Each row is a point on a landscape with many valleys, with its height.
From any point a ball takes the steepest step (drop divided by distance) to one of its 2 nearest points. It stops when none of these is lower. Distance is the straight distance between rows; heights are no part of it.
<139>: [ 11.1  -0.5  11.1  15.0 -18.8  19.3  17.8   1.5 -26.5  -6.2  -6.6 -15.7
 -19.5   2.3  20.1  -6.1  -3.0 -23.4   8.6   6.6  -1.5  -0.3   7.9  10.4]  height 283
<213>: [ 31.8 -19.2  -0.5  -1.4 -12.2 -22.1   2.0  -4.0  -2.6  -9.9   1.4  24.5
  14.1  40.1 -17.1 -13.3 -31.9 -24.7   4.0  52.9   8.3  11.6 -23.7  -1.7]  height 391
<239>: [ -7.9  29.6  15.7   8.8  10.0   5.2  16.5   2.8 -20.0   5.0  -2.0  12.9
 -22.7  -4.2 -20.7  10.7  32.5   1.2   3.5  -7.2  20.4 -24.6  22.7 -19.0]  height 292
<453>: [-26.8 -22.6 -43.0  -1.4   6.0 -32.7  14.8 -11.2   5.7  16.1  11.1 -11.1
   0.5  -4.3   8.0  -0.2  17.0  -6.5   7.9  -0.2 -35.9  -9.3   2.7  -1.1]  height 670
<905>: [-25.3   6.4  19.8  14.7 -15.4 -18.6   5.2  41.8 -24.3  21.7 -22.0  -1.0
  10.0 -16.8  -6.9  11.6   0.8  24.4  20.2  -9.8  -5.8   3.9 -30.3   3.7]  height 204
<1076>: [-11.4   6.8  12.9  17.5 -14.7 -24.9  32.7  16.9 -14.4  -6.9  12.3  -5.3
   9.6  -3.4  10.7  -6.9  17.4  24.1  -5.2  -7.4  14.8 -21.7   4.0  23.6]  height 286
<1220>: [ -4.3   4.3   1.0 -18.5  16.4  -6.2   2.5  18.6  20.4   6.9 -14.2 -20.3
  19.9 -18.9   8.0  -6.3  13.6  35.6  -3.6   1.1   4.9   2.5   6.5 -15.8]  height 636
<1260>: [  0.3  -4.7  -6.8  -6.9  -2.5  16.1 -23.7  -2.2  -6.5   1.9   8.9   3.9
  -0.2  31.6 -15.1  16.0 -34.7  -9.1 -20.0  10.4 -23.1  22.9 -14.8  24.7]  height 467
<127>: [ 31.2  -4.4 -21.9  10.5 -14.2   9.8  20.7 -20.5 -22.0  -2.7  16.9  22.2
 -16.4  12.8 -14.7 -13.5  -6.2 -11.5 -10.7 -16.7  -6.1 -21.0   4.5  11.6]  height 550
<204>: [ -7.5 -15.4  20.1   2.0  -7.2  -5.6  -1.9   8.2  17.5   9.7  27.7 -11.0
   3.2   8.1 -17.2  -4.1 -28.2   2.5  20.1  10.9  -1.3  10.8   2.7   9.9]  height 149
<1282>: [ -9.1  13.2   7.6   9.0   5.2  17.5 -10.8  15.8   4.1 -18.5  -6.8  -8.8
 -15.1 -22.2  23.8  30.6  28.2  10.4 -13.4   4.1 -11.3  -0.4 -27.4   4.2]  height 522
<1218>: [-14.0  -3.9  26.9  19.8 -12.7  -8.9  -1.6  10.0   4.0  -5.2  23.6  16.4
   9.1  26.3  -7.9 -20.2 -19.3  33.2  30.5  -4.6   0.6  23.8  11.5  13.3]  height 109
<1013>: [ 13.5  -7.2 -15.1  11.0 -24.5 -12.9 -17.2 -22.0 -10.6  -5.2  15.6  13.7
  -8.6  -1.0  11.7 -11.8  -4.0 -32.0  -2.6   9.8  16.0 -11.2   7.2 -27.8]  height 588
<774>: [ -8.3 -12.5   0.4  -3.9 -27.6   6.5 -11.9  24.8 -16.4  -2.9  10.8  -6.6
   8.7   2.2 -12.2   2.8  -9.0  10.5   8.1 -37.9 -10.1  -5.5   9.7  17.4]  height 264
<312>: [ 29.2 -18.5 -24.7 -23.4  37.1  11.1  24.2 -15.3   4.2   6.0   2.4   0.0
  -1.7  -8.3  -6.1 -21.3 -17.8  13.1  -8.2   9.1  -7.7  10.2   4.1 -11.2]  height 596
<788>: [-13.5  13.3   5.6  -2.2   3.7  33.3 -17.4 -16.2  15.7  11.6 -13.4 -22.5
  -4.5 -15.6  17.8   6.0  10.2 -10.7  16.6  -9.2 -11.3 -21.7   7.4  -4.9]  height 343
<874>: [ 18.6   5.4  -3.4   8.5   1.7 -11.8   1.1   3.6  -3.2 -12.6   0.0 -10.0
 -17.0  15.8  37.4   6.7  19.7  13.0  -1.9  28.3  -7.3  18.3 -36.9 -31.7]  height 321
<1161>: [-16.2  22.6  -1.8   0.8 -30.8 -16.1   4.1  18.9 -13.1  16.4 -23.8  -6.8
  17.6  -6.3 -20.6  -6.2  -2.3   6.7  11.9  14.8 -17.4   7.9 -16.9  -5.2]  height 179
<470>: [ -5.0  20.5   0.0   5.8   2.3  -3.0  -3.1 -32.2  11.0   5.3 -16.5  27.3
   9.3  23.6 -12.2 -26.9 -21.1 -16.3   3.8   8.4  25.5   0.4  29.9  -3.2]  height 650
<665>: [  1.6   3.9   3.4   5.2   6.9   5.8   2.4   4.5  21.2   4.9  15.7  -5.5
 -12.1  -4.6  12.5   0.0  15.7  12.5  -2.5  28.8  12.6  -7.9  -4.0 -36.1]  height 383
<294>: [ -7.4 -10.9   0.7 -24.4  -7.3   6.2 -27.2   1.3  12.4  18.0   5.2 -25.3
  -0.8   7.5   7.5  16.7 -31.6 -12.2 -20.1   1.4  -9.1   9.1 -22.4   6.8]  height 486
<472>: [-22.2   3.2  -4.6  16.9  -8.3 -14.5 -35.3  -1.7 -20.6 -16.1  17.8  15.3
   9.8  24.9  -1.0   1.0 -15.7  -7.2  22.8  -0.2 -21.3  11.6   7.2   9.7]  height 616
<454>: [-11.2   6.7  31.3  -7.8 -41.8  -3.4 -21.2  -1.1   3.2 -13.9  -4.4  15.2
  15.7  -1.9 -11.9 -20.2 -18.2  13.9  13.3 -24.0   7.9  25.2  13.3  11.8]  height 106
<371>: [-39.1  26.6  32.7   8.0   2.8 -29.4  21.6   6.8 -37.0  -9.2  -8.7  18.9
 -14.0 -15.7 -13.6  13.2   1.1  10.7  15.4 -36.3   3.6  -3.9  -7.7  12.6]  height 236
<830>: [ -5.0   1.2 -18.8   8.6  -9.7 -39.3   1.6  14.0  -3.3  12.9  -5.2 -21.3
 -13.4  11.5  28.4   7.2   6.5  -4.2   0.5  25.1  -8.1  19.5 -20.2 -24.5]  height 296
<102>: [-42.5  29.2  -2.1   4.5  22.3   0.4 -15.9  -3.0   6.4   8.1   1.8   6.5
  10.0   5.7  -3.8 -10.0 -24.7  22.5   8.9  12.6 -12.8  14.9  -5.5  -1.2]  height 248
<1159>: [ -7.2 -25.2  -7.7 -22.0 -15.2   2.4 -19.4  16.6   1.8   1.2  -6.5  -1.4
  29.2   7.5 -23.3   1.2  -6.7 -38.6   0.2  13.0   3.4 -20.2  28.4  10.2]  height 172
<343>: [ 18.7 -13.7 -10.0   2.2 -33.1   5.1  -7.7 -22.8  20.4 -11.2 -18.4  13.5
   3.7  -0.4  13.0 -39.5 -29.9 -23.0  17.1  -8.5  20.0  -6.3  20.4  -9.4]  height 683
<1137>: [-16.8   9.6  12.6  -1.1 -35.6 -10.3 -20.1  12.8   5.1  -7.3 -13.3  -0.7
  18.6   7.2  -7.4 -13.5 -28.0   0.5  14.6   8.9 -11.1  30.3  -4.7   6.7]  height 148
<399>: [  2.4  -7.2  23.6 -16.8   0.5  21.4  -7.0  18.7   3.7 -12.1  15.9   2.4
  17.0   5.4   1.0 -18.9 -26.4  37.1  -5.0 -12.5  11.8  10.3   7.2   6.9]  height 463
<457>: [ 28.7  -3.3   0.7   4.0  27.5   6.4  -3.3  -9.8  10.9  -2.4   0.1 -17.1
  -4.3 -26.4   4.9  33.8  42.0  -0.2   4.1 -39.9 -15.1  10.1  -8.8  11.3]  height 267
<240>: [  8.3   4.4 -17.5  -5.9  27.4   7.6  18.3  -6.2  -2.5  -1.5 -11.5  -9.4
  -4.8 -15.0   8.4 -16.1   6.9  19.6   1.7  12.3 -22.6  21.9  -2.4 -16.7]  height 615
<1232>: [ 12.5  -6.2  18.5 -13.5  -9.5  29.2  -5.6  -3.5  12.4 -24.8   9.4 -17.7
 -18.6 -37.1  19.5  17.9  15.8  -7.8 -20.5   9.3  -1.8  -9.1 -16.1  -7.3]  height 551
<964>: [  7.1  -0.9  -8.5  -5.1  19.6  12.7  15.3   9.5  37.2   0.5  -3.1 -24.1
   2.1  -6.0  16.2  13.1  31.3   4.7 -18.3  -0.5   6.5 -28.9  11.3  13.5]  height 769
<318>: [  4.9 -16.3  20.6  -3.7  16.1   9.5 -18.5  32.3  -0.8  11.6  23.8 -19.4
  -6.3  -3.3  14.3  30.1  10.3  20.7  -7.9   0.3  13.2  -4.1 -18.5 -14.3]  height 504
<24>: [  0.5 -19.7 -16.6 -28.1  -3.3 -18.0  27.2  -4.1  17.9   8.4  11.9 -16.5
 -16.1  20.3  -2.2  -7.6 -16.2  -6.6 -26.8  30.5 -12.9  11.6 -21.1   5.4]  height 390
<1252>: [-40.1  19.3  21.8  16.5   6.6  -9.1   7.6   6.5  -8.2  13.1   4.3  -1.0
 -16.2 -11.9 -14.8  13.5   1.6 -12.7  13.8 -10.3  15.6 -19.4  22.9   3.1]  height 268
<423>: [ 18.8 -22.9  21.8 -20.8  11.6  16.0 -12.8  16.4  -1.3  -3.1  17.4 -16.1
  10.3  -5.2  27.3  -3.1   2.1  32.6 -12.7 -15.0  23.8   0.9  -6.3 -10.0]  height 485
<47>: [-37.3  -8.0   2.1   0.7  15.4 -23.2   8.3 -10.9   7.8   5.7  10.5  -4.7
   9.1 -19.4  -5.6   2.7  -4.4 -22.9   8.8  -0.5  -0.3 -13.7  23.7  20.2]  height 244
<285>: [ 18.5 -24.3  34.6  17.4 -21.6   2.4 -26.1  -0.5  21.0  -6.1  16.1  19.5
  -0.7  31.7   7.0 -16.6 -22.8  14.9  30.4   0.7  13.6  31.7  17.3   0.8]  height 152
<296>: [  4.3  32.8   4.1  -0.4  23.6   2.0  17.6 -35.3 -14.2  -2.4   3.7  15.9
  -3.9  -5.7 -19.4   3.7  21.8  12.5  -3.3  -7.9 -12.5 -11.0  -9.0   0.0]  height 252
<49>: [  5.5  18.7  22.1   7.5  10.8  22.1  -1.0   2.7  -8.0   2.0   6.7  17.3
 -16.7  17.4  -4.7 -13.5 -14.6  13.7 -11.8 -14.6  39.5  -6.5  27.2 -11.3]  height 445
<680>: [ -3.8  12.7  -6.2  13.6   4.3  -2.8  -3.3  14.4   2.7  -9.2 -11.3   1.4
  -7.4 -12.2  20.3  20.5  52.1  27.6   4.9 -32.1   0.7  10.0   1.9 -10.2]  height 334
<1160>: [ 43.5 -21.1 -22.8   5.1   2.7 -17.6  16.9 -14.4   4.0  20.5  14.8   0.5
  -6.6  11.2   1.7 -18.3  -0.6   4.1   3.9  -2.1  11.3 -13.9  -2.0 -26.6]  height 564
<1195>: [-17.0  24.0  24.6  -3.7  -6.9  15.0  -2.2  -9.7  -7.7  -2.3  10.6  10.0
 -18.5 -12.5   0.6   2.9  -1.0  21.1 -15.2 -32.0  20.5   0.7  11.1  -3.7]  height 468
<1142>: [  0.1   3.9 -10.1   3.6  11.1  15.1 -29.7   4.5  -6.0   4.5  21.7  12.0
  -8.5  38.1  -2.5   5.9 -30.5  -4.0 -25.3   7.7   6.5   9.4  10.9  -0.6]  height 444
<942>: [ -2.7   3.8  -1.5 -14.7  11.0  -5.1 -10.1  -4.6  22.9  24.5 -13.4 -21.9
  12.7  -7.2  14.7 -15.7  -0.5   8.0   2.0 -19.5  14.1  -1.6  28.1 -16.8]  height 656
<1201>: [ -0.1  21.0  22.1 -18.4 -21.6  -6.3 -15.9 -29.9  10.8  -5.8  -8.0  23.7
  27.6  -2.9 -34.6 -23.3 -25.1   0.9   7.6 -17.1   9.6   2.9  10.4   9.5]  height 161
<300>: [ 24.6 -22.1 -26.5   3.1   1.2   8.5  15.7 -11.8  -2.5  12.8   5.4  19.1
  -2.1  14.7 -20.5 -20.9 -15.5  -9.6  11.9   4.1  -0.5 -11.1  17.9  -9.1]  height 575
<1263>: [-16.5   7.4 -19.2  -2.6  13.3 -19.8  -2.8  14.5  17.7  27.4 -23.2 -11.1
   2.7 -16.1  -7.9  32.3  26.5  -8.6 -13.6   8.2  -3.8  -0.6  -6.5  -1.7]  height 475
<1117>: [ 11.1  -4.3   0.2  11.9   4.3 -24.3  27.3   9.5  12.9   9.2   2.0 -23.5
 -20.9 -25.4   5.4  26.8  23.3  -5.2 -15.8  14.5  -6.8  12.7 -23.8   9.1]  height 347
<884>: [ 16.1  -8.9  -0.3  19.2  -9.5 -25.5  15.7  24.7  21.9 -20.8   7.8 -11.6
 -10.2 -22.6  10.1  32.7  50.3   3.8  -3.9  -5.3  -1.5  23.2 -31.2  -1.5]  height 320
<53>: [ 17.6  -5.5   6.7   4.7  17.9 -11.7  21.0  -2.4 -10.7   8.9  13.6 -15.0
  -6.9 -15.2   8.1  -0.5  12.5   5.8  -5.5 -11.7   7.3   5.3  12.4   2.2]  height 557
<1178>: [-10.3  -4.0  35.3   9.9  -9.4  33.9  12.0  24.7 -16.7  -9.9  -3.4 -16.6
 -11.9 -10.7  22.9  -3.9  -5.6   2.9   9.1  23.9  11.0   6.2  -1.4   1.4]  height 253
<570>: [ 31.9  -1.3 -37.9  -4.0  24.5  10.0  17.4  -6.7   3.2 -26.5  -4.5  10.1
  -0.2 -12.8  -1.4   6.6  44.1   5.9  -5.3   6.3 -23.7  -0.8  -2.2 -13.0]  height 425
<158>: [  6.3  24.0   8.0  10.9  -0.1  28.4  -4.2   3.0  -2.0 -10.2  -3.5   6.1
 -29.3 -10.2  16.2   8.6  19.6  12.8 -24.0  -5.4   8.4   6.3  -1.5 -18.4]  height 493
<721>: [ -6.4  28.1 -28.0  -6.9 -17.5  13.0   7.5 -12.9   1.2 -11.3 -16.7  21.7
   6.6  13.5  -9.0 -26.9  -4.8   0.7 -17.3  -2.7  -0.9 -17.4  16.8  -0.2]  height 733
<1119>: [ 15.0  -9.6 -24.2   8.2  -0.6   2.4  13.5  12.9   4.8 -22.4  15.5  -4.6
 -12.2 -15.7  13.3  11.1  49.2  12.5  -0.4 -17.4 -16.8 -11.6   1.2 -10.1]  height 378
<1155>: [  4.3 -17.5  18.4 -12.4   5.3   1.9   7.2  35.0 -11.8  -9.4  -4.8 -27.6
 -10.9  -7.9  28.1   3.1 -10.1   2.3  -8.5  19.0  13.2  17.9  -7.5  -5.7]  height 219
<1234>: [  5.9  -2.5  24.0  13.9  -7.4  33.9 -25.0 -10.9  13.5  -3.5  17.8   6.5
   0.6  35.9  20.1 -26.3 -32.4  14.8  11.7   2.2  19.6  10.3   2.7 -10.0]  height 191
<785>: [-29.3  24.8  12.3  10.8  14.5 -20.4  -1.2 -30.2 -10.0  12.1  -7.7  10.1
   2.0  18.3 -20.5  -4.8 -13.2 -23.5  16.1   3.6   4.7  11.6  23.7   9.7]  height 637
<278>: [ -6.8  -1.9   4.6 -12.8  24.5  10.3 -21.6  17.1 -11.8   9.2  -2.9 -11.6
  19.7  -7.2  -5.5   3.0  -2.6  10.2  14.6   0.3  -4.2  -0.5   5.0 -11.5]  height 653
<229>: [-35.0   8.3   2.2  -1.3  14.3 -11.6   0.5  18.5  18.2  18.1 -37.5  -9.5
  -3.9 -28.4  12.1  19.4 -20.4 -13.6 -17.9  -2.5  -5.4  -3.9 -15.9  28.4]  height 337
<1019>: [  0.2   0.2 -11.9  -8.0  34.9 -11.2  13.5 -27.7  -0.2  19.6  13.9   4.9
  -1.3  -6.6 -18.0  -6.8  -8.7   3.3 -13.9  -7.6  -3.5  15.0  10.8   4.4]  height 576
<115>: [-27.9  28.0   8.6  -2.1   8.9  37.5  -0.3  -9.7  -4.8   6.2 -14.0  -2.7
  -7.8  11.3 -13.7   3.4  -0.8 -11.5  18.2 -21.9  -6.3 -26.1  20.4  11.0]  height 374
<50>: [ 53.5 -14.2  -4.7  -3.2  11.9   9.6  -2.4  -7.1   3.9   5.1 -20.7  -8.3
  -4.5 -14.5   8.2   9.9  28.0 -12.0   5.4   2.4   3.6   5.2  -7.1 -27.1]  height 513
<380>: [-11.8 -21.9   4.9 -12.5 -19.5  -6.1 -19.1  27.1   9.0  -7.7  -1.4  -2.5
  17.8   4.5 -20.4  -2.5 -17.5 -13.8  15.3 -17.3  -3.3  -0.8  38.4  27.1]  height 218
<958>: [ 23.4  -2.5   1.5   0.7 -12.9 -21.3  -8.2   7.6 -15.5 -10.4   2.9  -3.9
  14.3  46.9  14.3  -9.0 -15.8 -18.2  -2.2  36.3  12.9  -4.1 -17.9  -1.8]  height 375
<59>: [  5.8   7.1   7.2  12.8   8.8  45.2  -6.2  17.4 -26.4  -3.3  -0.4   3.1
  -4.2  24.3  28.4  -8.9  -1.1  23.5   0.6   4.6   7.9   8.7  -3.1 -12.1]  height 382
<474>: [  5.6  -5.7  -7.0   6.4   9.8 -18.2  31.4  -6.8  -3.3  18.8  14.9 -20.9
 -23.1   4.4   2.9  14.2 -13.9  -7.4 -30.1  11.9 -14.8  13.0 -17.7  22.4]  height 368
<681>: [-43.5  23.2   5.6  11.5   8.2 -27.7 -20.3 -12.7 -28.5  -8.7   2.7  21.4
   8.6  -3.5 -12.0   5.8  -8.2 -10.7  25.4 -10.4 -11.6   4.4   9.0   5.8]  height 627
<1066>: [ 22.7 -39.9 -18.4  -5.4  -5.3   7.7 -13.0 -29.3   5.7   3.2 -18.9  32.7
   1.8  11.5 -26.5  -7.3 -42.5 -33.9   8.6  17.8  10.6  16.5  -2.0  -2.9]  height 434
<395>: [-17.9  -6.3 -11.6 -14.7   3.3   7.9  -2.6  20.3  24.2   1.2   6.3 -20.1
 -14.4  -0.1   5.8  13.2  18.2  -2.2   8.2  37.7 -16.4 -13.4 -23.1 -27.3]  height 416
<876>: [-18.9 -18.9  -1.9  -1.6   5.2 -25.5  -1.7  31.3 -18.2 -24.0  -6.1 -22.2
  -3.5  -4.3  38.1   6.9 -11.5  -3.5   7.9  14.8 -14.6   8.3 -19.5   0.7]  height 251
<512>: [  7.6 -25.5  16.5  -2.7 -31.8 -14.1   7.5  13.3  -2.3  -0.7  16.4 -19.5
  -6.4   5.8  12.7 -15.6 -15.3 -11.4  18.1  13.6   5.6   8.6  -2.7 -11.6]  height 181
<73>: [ 28.0   7.0  -6.5  23.0  -0.1   0.1  10.2   1.4  30.6 -38.4   4.8  -0.5
  -2.9 -15.8  -3.4  33.2  47.1 -15.2  -6.6 -16.4  -6.0  29.5 -25.7  15.6]  height 275
<887>: [  2.4 -55.6 -29.2 -15.4   5.7  -1.4  -8.9 -45.2  -1.8  17.3 -12.7  30.2
  10.5   4.0 -17.9  -7.6 -21.2 -35.6 -27.5   2.4  16.4  11.8   7.4 -10.8]  height 466
<1261>: [ -0.9  20.3 -28.8  13.3  36.5   7.1  11.3  -0.6   5.0  -9.8  -6.9  -1.4
  -2.3  -3.0   6.8   8.0  35.0  32.5   7.5   8.2 -31.8  11.7 -17.2 -11.3]  height 634
<561>: [ -0.8  -3.9 -26.8  -2.4  -7.2  -7.6   3.9  24.3  41.1  12.8  -2.4 -14.6
  -8.7  -2.2  -5.3  29.7  41.8   0.3 -11.0  19.5 -10.0 -11.7 -10.1 -14.9]  height 450
<715>: [  2.9  23.7   3.4  16.9  18.1  18.3 -20.4   6.9 -21.9  21.4  -3.3   1.0
 -12.5  34.2  11.0   5.0  -9.3   6.5  -6.8  -7.2  16.8   0.5  11.5 -11.8]  height 414
<626>: [-21.3   3.8 -41.1  10.1  40.1 -16.6  17.1  -0.5   5.5  10.9   3.6  -2.8
   1.6   6.2   2.3  13.9  23.3   9.9   1.1   7.8 -29.8 -11.1  -4.3  11.6]  height 655
<613>: [ 23.2 -21.9  -5.7  -8.1 -33.6   1.9 -20.7  19.4  -1.7   6.1  20.0  -2.8
  11.0  28.6  -6.2 -12.0 -13.9  -4.0  -1.6 -18.6   4.7 -13.3   6.3  -1.4]  height 308
<585>: [  7.5  20.2  12.7   1.9  -9.5  11.7 -12.7 -24.7   1.6  -1.7 -23.5   9.6
  11.0   5.1  12.3 -37.3 -15.4   0.1  13.7 -12.0  27.9  -4.6  21.0 -14.7]  height 666
<63>: [-26.1   4.9  34.9  -4.6  -1.5  42.0  -2.8  25.8  -2.3  -6.6  -6.1   9.6
   3.8  18.0 -10.6 -12.7 -16.9  34.5  15.9 -30.5  16.0  12.2  18.4  18.3]  height 436
<404>: [  1.8   5.1 -23.9  -5.3 -20.4  15.4 -13.9 -16.6  -3.1 -16.5 -11.9  42.9
   6.5  -3.8 -18.1 -18.5 -16.9 -21.0  -7.9  18.2  17.2 -24.2  10.9 -17.3]  height 717
<1162>: [-25.8  20.1  20.5  13.0  10.9  30.1 -24.0 -13.0   6.9  -9.7  16.6   6.2
  -2.1  19.7  11.3 -10.0 -29.9   9.5  15.3   7.5  -7.7   9.1   2.2   6.0]  height 222
<149>: [-37.6 -13.6  -5.1  -2.1   1.1 -18.9   5.6  40.5  31.3   7.2  -8.2  -7.9
   0.3 -11.2  16.1   9.9 -28.4  -2.8 -17.0  10.0  -4.1 -24.7 -26.7  24.5]  height 360
<1040>: [ 13.4  17.9   5.0   2.2  28.5   3.9  10.9  -8.8  26.0 -11.9  12.6  13.5
   4.2 -14.1   3.8 -10.0  30.7  33.1 -10.4   7.5  19.2  -9.0   7.8 -20.0]  height 340
<464>: [ 17.4 -15.1 -10.8 -11.1  14.8 -23.9   0.2   4.2  -4.5  17.7  -9.8 -21.8
   2.0 -23.7  -6.2  19.7  24.7 -21.0   3.6  11.4  -6.4   7.0   2.1 -17.6]  height 492
<1212>: [-26.9 -23.5 -10.1 -12.8   0.8 -21.1   3.9  19.7  14.5  -3.5  25.2 -15.4
  -5.2   9.2   2.3  10.3 -18.7 -11.0 -15.0  17.3  -8.8  -9.2 -12.8  16.8]  height 381
<507>: [  5.9   8.6  -3.0  13.6 -25.0   5.9  10.4 -10.8 -14.5  19.5   7.8  -5.6
  -6.6   5.3  -4.9 -14.2  12.9   8.3  17.6 -18.6 -13.5  -4.7  -0.8 -12.0]  height 698
<991>: [-18.8  15.7  32.1   3.5 -12.4  -7.7  23.4  16.7 -25.5 -10.5  13.5  10.8
  -0.8   1.0 -20.9   3.1  -0.6  20.7  -3.4 -30.5  17.3 -15.1   8.2  33.2]  height 260
<273>: [ 44.5   1.0 -13.2  10.6   9.2 -17.8  11.3 -13.6  -9.6   5.0  -6.3  11.8
 -13.5 -13.1   4.5  -0.7  26.1  -5.9 -12.3  -8.6  20.2  -5.7  10.3 -18.9]  height 537
<23>: [ 18.4   3.4  14.3  26.2  28.6   7.7  12.3  -3.4  28.9 -18.5  -6.7 -21.3
  -6.2 -19.6  18.7  38.2  43.8 -12.9  11.8  -9.6  -1.6  12.5 -17.6  22.2]  height 217
<1223>: [-13.5  20.1  19.7   2.3  16.0 -10.3   7.2  -4.3 -33.1  -8.4  -1.4   5.8
  -3.1 -34.8 -11.3  21.3  23.3  21.1  13.6 -29.8 -16.6   0.4 -18.7   6.8]  height 213
<862>: [-33.1  33.7   6.8   1.9  -3.4   2.3 -11.8  12.1   7.5  16.2 -39.5 -15.6
  -1.5  -8.2  22.3   0.3 -22.0  13.3 -17.2 -14.1   0.6  19.3 -12.9  14.7]  height 311
<1132>: [ 46.6 -42.7  -9.9   6.1 -15.5  -0.8  -1.8  -9.5   6.2  -9.6  -5.3  45.4
   1.7  25.9 -39.9  -5.1 -35.5 -15.4  19.6  28.9   2.0  11.5 -19.7  11.7]  height 411
<271>: [-26.7  29.7   4.4  -5.6  -1.1   3.6 -21.3   5.4  16.5  14.7 -12.7  -9.5
  17.3   8.5  13.6 -12.8 -16.5  44.6  -8.9 -17.4  -4.7   6.5 -18.6   2.5]  height 280
<947>: [ 13.0  -7.6  16.0  -8.7 -10.8   5.3  -0.5 -14.9   2.8   1.1   8.3  -7.0
 -11.0 -35.5  -1.6   1.9  -4.6 -26.2  -5.5  16.4   7.2   0.9  -1.1 -14.4]  height 572
<755>: [ -0.7  -0.4  -8.8   4.5  -7.7  30.9  -6.4  -9.8  -5.6   1.6  -9.5 -19.3
 -14.9   2.3  18.7   8.3   2.8 -37.4   5.2  18.1 -13.8 -18.7   6.2  -1.4]  height 312
<703>: [ 13.4 -15.7  -3.6 -11.2 -31.1  -6.4  -0.2   5.1  -0.4   1.7  38.8  -9.9
  -6.7   5.7  -4.4   6.8  -7.3   1.2 -24.1  -8.9  -8.8 -11.9 -18.2   5.6]  height 342
<410>: [  2.4  -6.5 -20.4   8.7 -21.6 -17.2  26.7 -17.4   3.6  15.1  14.5 -13.5
   7.5   4.9  -1.9 -11.8  14.8   0.4  19.3  -0.4 -32.2 -20.0  -9.8   4.7]  height 684
<269>: [ -5.0  15.3 -16.8 -15.7   3.6  22.3  15.4  -3.2  18.4  -7.3 -16.7  -4.7
   5.8  -6.7  -0.5  -7.0  11.9  -2.6 -25.8  10.6   1.2 -32.7  20.2  13.2]  height 750
<1306>: [ 13.8 -17.3 -20.2 -23.5  -9.2  -7.9 -14.6 -13.9  20.1  -3.4  -3.9  -8.2
  11.4  -2.2  23.7 -27.6 -14.1 -14.9 -10.7  -6.8  19.8  -9.8  22.0 -18.3]  height 680
<517>: [ 19.4  13.0   5.4   7.9  -6.2   9.2  -4.8   7.7 -16.7  -9.3  -0.1  -4.1
   3.7  29.5  25.8  -5.6   1.8  16.6 -14.1  24.3   2.6  -0.3 -32.8  -5.8]  height 349
<525>: [  3.0  23.4  -4.8  -5.9  39.9  -1.8   7.6 -36.1  18.7   4.7   7.0  24.6
  13.6 -15.5 -21.4   2.6  23.9  10.1 -18.2  13.9   8.8 -14.6   3.7 -11.8]  height 295
<928>: [ 28.5 -12.7  13.2   0.7   2.1  27.4 -10.3  19.1 -35.4  -4.9 -15.6  18.0
   7.4  16.5  -7.0 -24.2 -17.6   4.2  22.8 -11.8  16.0  12.6  22.7  -7.2]  height 685
<226>: [ 19.7   2.2  -4.1  -3.7  -3.9  13.1  -4.7  14.6 -30.6 -27.0 -15.7  27.7
  13.5   5.5 -10.8 -21.3 -10.6 -12.3  -6.8  14.7  20.4 -10.3  20.5  -6.2]  height 702
<42>: [-13.7 -18.0   3.8  -0.4 -24.5 -15.5 -12.2  12.3  -4.9  11.7  26.7  -5.5
   6.8   1.1 -17.4  25.8 -14.8 -17.3 -10.6  -0.8  -5.7 -17.0 -12.9  31.1]  height 362
<543>: [-17.0  26.3  27.5 -17.3   0.4  35.2  13.2   0.5   0.7  -8.0 -22.9  11.2
  -3.1  17.3 -36.0 -13.0 -13.3   9.2  18.8 -27.8   6.7  -7.6  30.6   8.0]  height 403
<140>: [ -9.5  -3.6   3.8  18.3  -3.3 -40.5   8.5  33.5 -14.5  -1.3 -20.0 -16.8
  -4.7 -14.9  35.5  16.3  22.9   6.9   7.1  10.6   1.2  21.4 -26.6 -10.1]  height 276
<1247>: [-29.7 -22.0 -16.2 -24.2   1.0  -5.1   0.9  -2.6   6.0   5.4 -10.1 -11.1
  19.4 -27.0 -10.1  10.2  17.4 -31.5  -4.4  13.8  -5.2 -22.8  23.3   8.6]  height 214
<1276>: [ -9.5  -6.7 -13.0   8.0 -31.3 -17.5 -33.9 -16.9 -10.7 -24.0  27.3  27.9
  -0.3  15.4  -9.0  -3.5 -13.0 -30.4   2.1  14.9  -5.5   5.8  13.1  -2.9]  height 603
<1215>: [  9.9 -40.5 -29.5  -2.7  -8.9   8.2  10.8 -48.6   7.4  -0.3  12.7  35.1
  -5.5   0.1 -16.9 -12.9 -20.3 -28.9 -22.1   4.5   9.8 -12.6   3.3   4.7]  height 498
<121>: [  4.8  36.8  -9.1   3.7  12.0   1.9   5.5 -21.4   7.8  -9.6 -11.7   7.8
  -9.3  -5.2   0.5  12.3  43.6  18.1  -7.2 -32.4  -6.1  -5.1   3.1  -3.3]  height 293
<357>: [  4.1  -9.5   6.4 -23.5  -9.8   7.4  -3.5 -31.6  -1.4   4.6  -0.6  16.1
  27.9  -6.6 -45.6 -10.4 -21.7 -18.7   5.7   7.2  -9.9   2.9  -1.9  12.1]  height 113
<800>: [ 20.6  -4.8 -15.6  -0.2   5.5   6.1   6.3 -58.3 -15.7   4.2  12.7  25.7
 -16.1  -4.6  -9.1  -0.5 -10.8 -25.6 -19.9 -24.2  -3.2  -9.4  -0.7  12.9]  height 527
<1228>: [ 17.9 -20.7  -0.1 -11.5   2.1   6.4 -13.0  26.4 -21.2  11.9 -15.6 -19.6
  14.6  13.2  -4.2  -5.3 -12.7 -12.5  18.3   1.5  -0.1   8.1  16.2  -7.0]  height 668
<390>: [ -0.5   0.8  -6.2 -12.0   6.0 -16.8  16.3  -2.5 -22.7  -1.9  -9.6  -5.3
  11.2 -38.5 -17.8  11.0  23.1  -1.7  12.5  -6.0 -33.0  -4.4 -11.8  11.6]  height 186
<212>: [  3.8  -2.3  -0.6 -24.1   3.0  -4.5  16.8 -18.5  -8.1  12.1 -27.0 -11.5
  30.4 -18.9 -30.4  -1.9  -2.3  -8.2   3.8   6.9 -24.6   5.2 -12.9  20.9]  height 155
<1267>: [ -5.8  18.4  13.9  28.5   7.3 -33.2  16.6  -0.3  -7.9  -2.9   0.8  -1.4
   0.3  -4.9  28.6  19.8  34.0  19.6  -3.6 -23.3   8.0 -11.1 -15.6  26.9]  height 309

For each start below, name the point where the ball stops.
<294> => <1218>
<269> => <1220>
<423> => <1155>
<1215> => <1155>
<312> => <296>
<1160> => <296>
<1267> => <357>

Call two points neighbours if one is among the 2 nearest of the other. Go from one point of each pair to the other, from neighbour to neighbour, staying as low as possible. Name the highest point that can't be avoided.
<454> and <357> => <1201>
<296> and <357> => <680>
<357> and <1155> => <140>
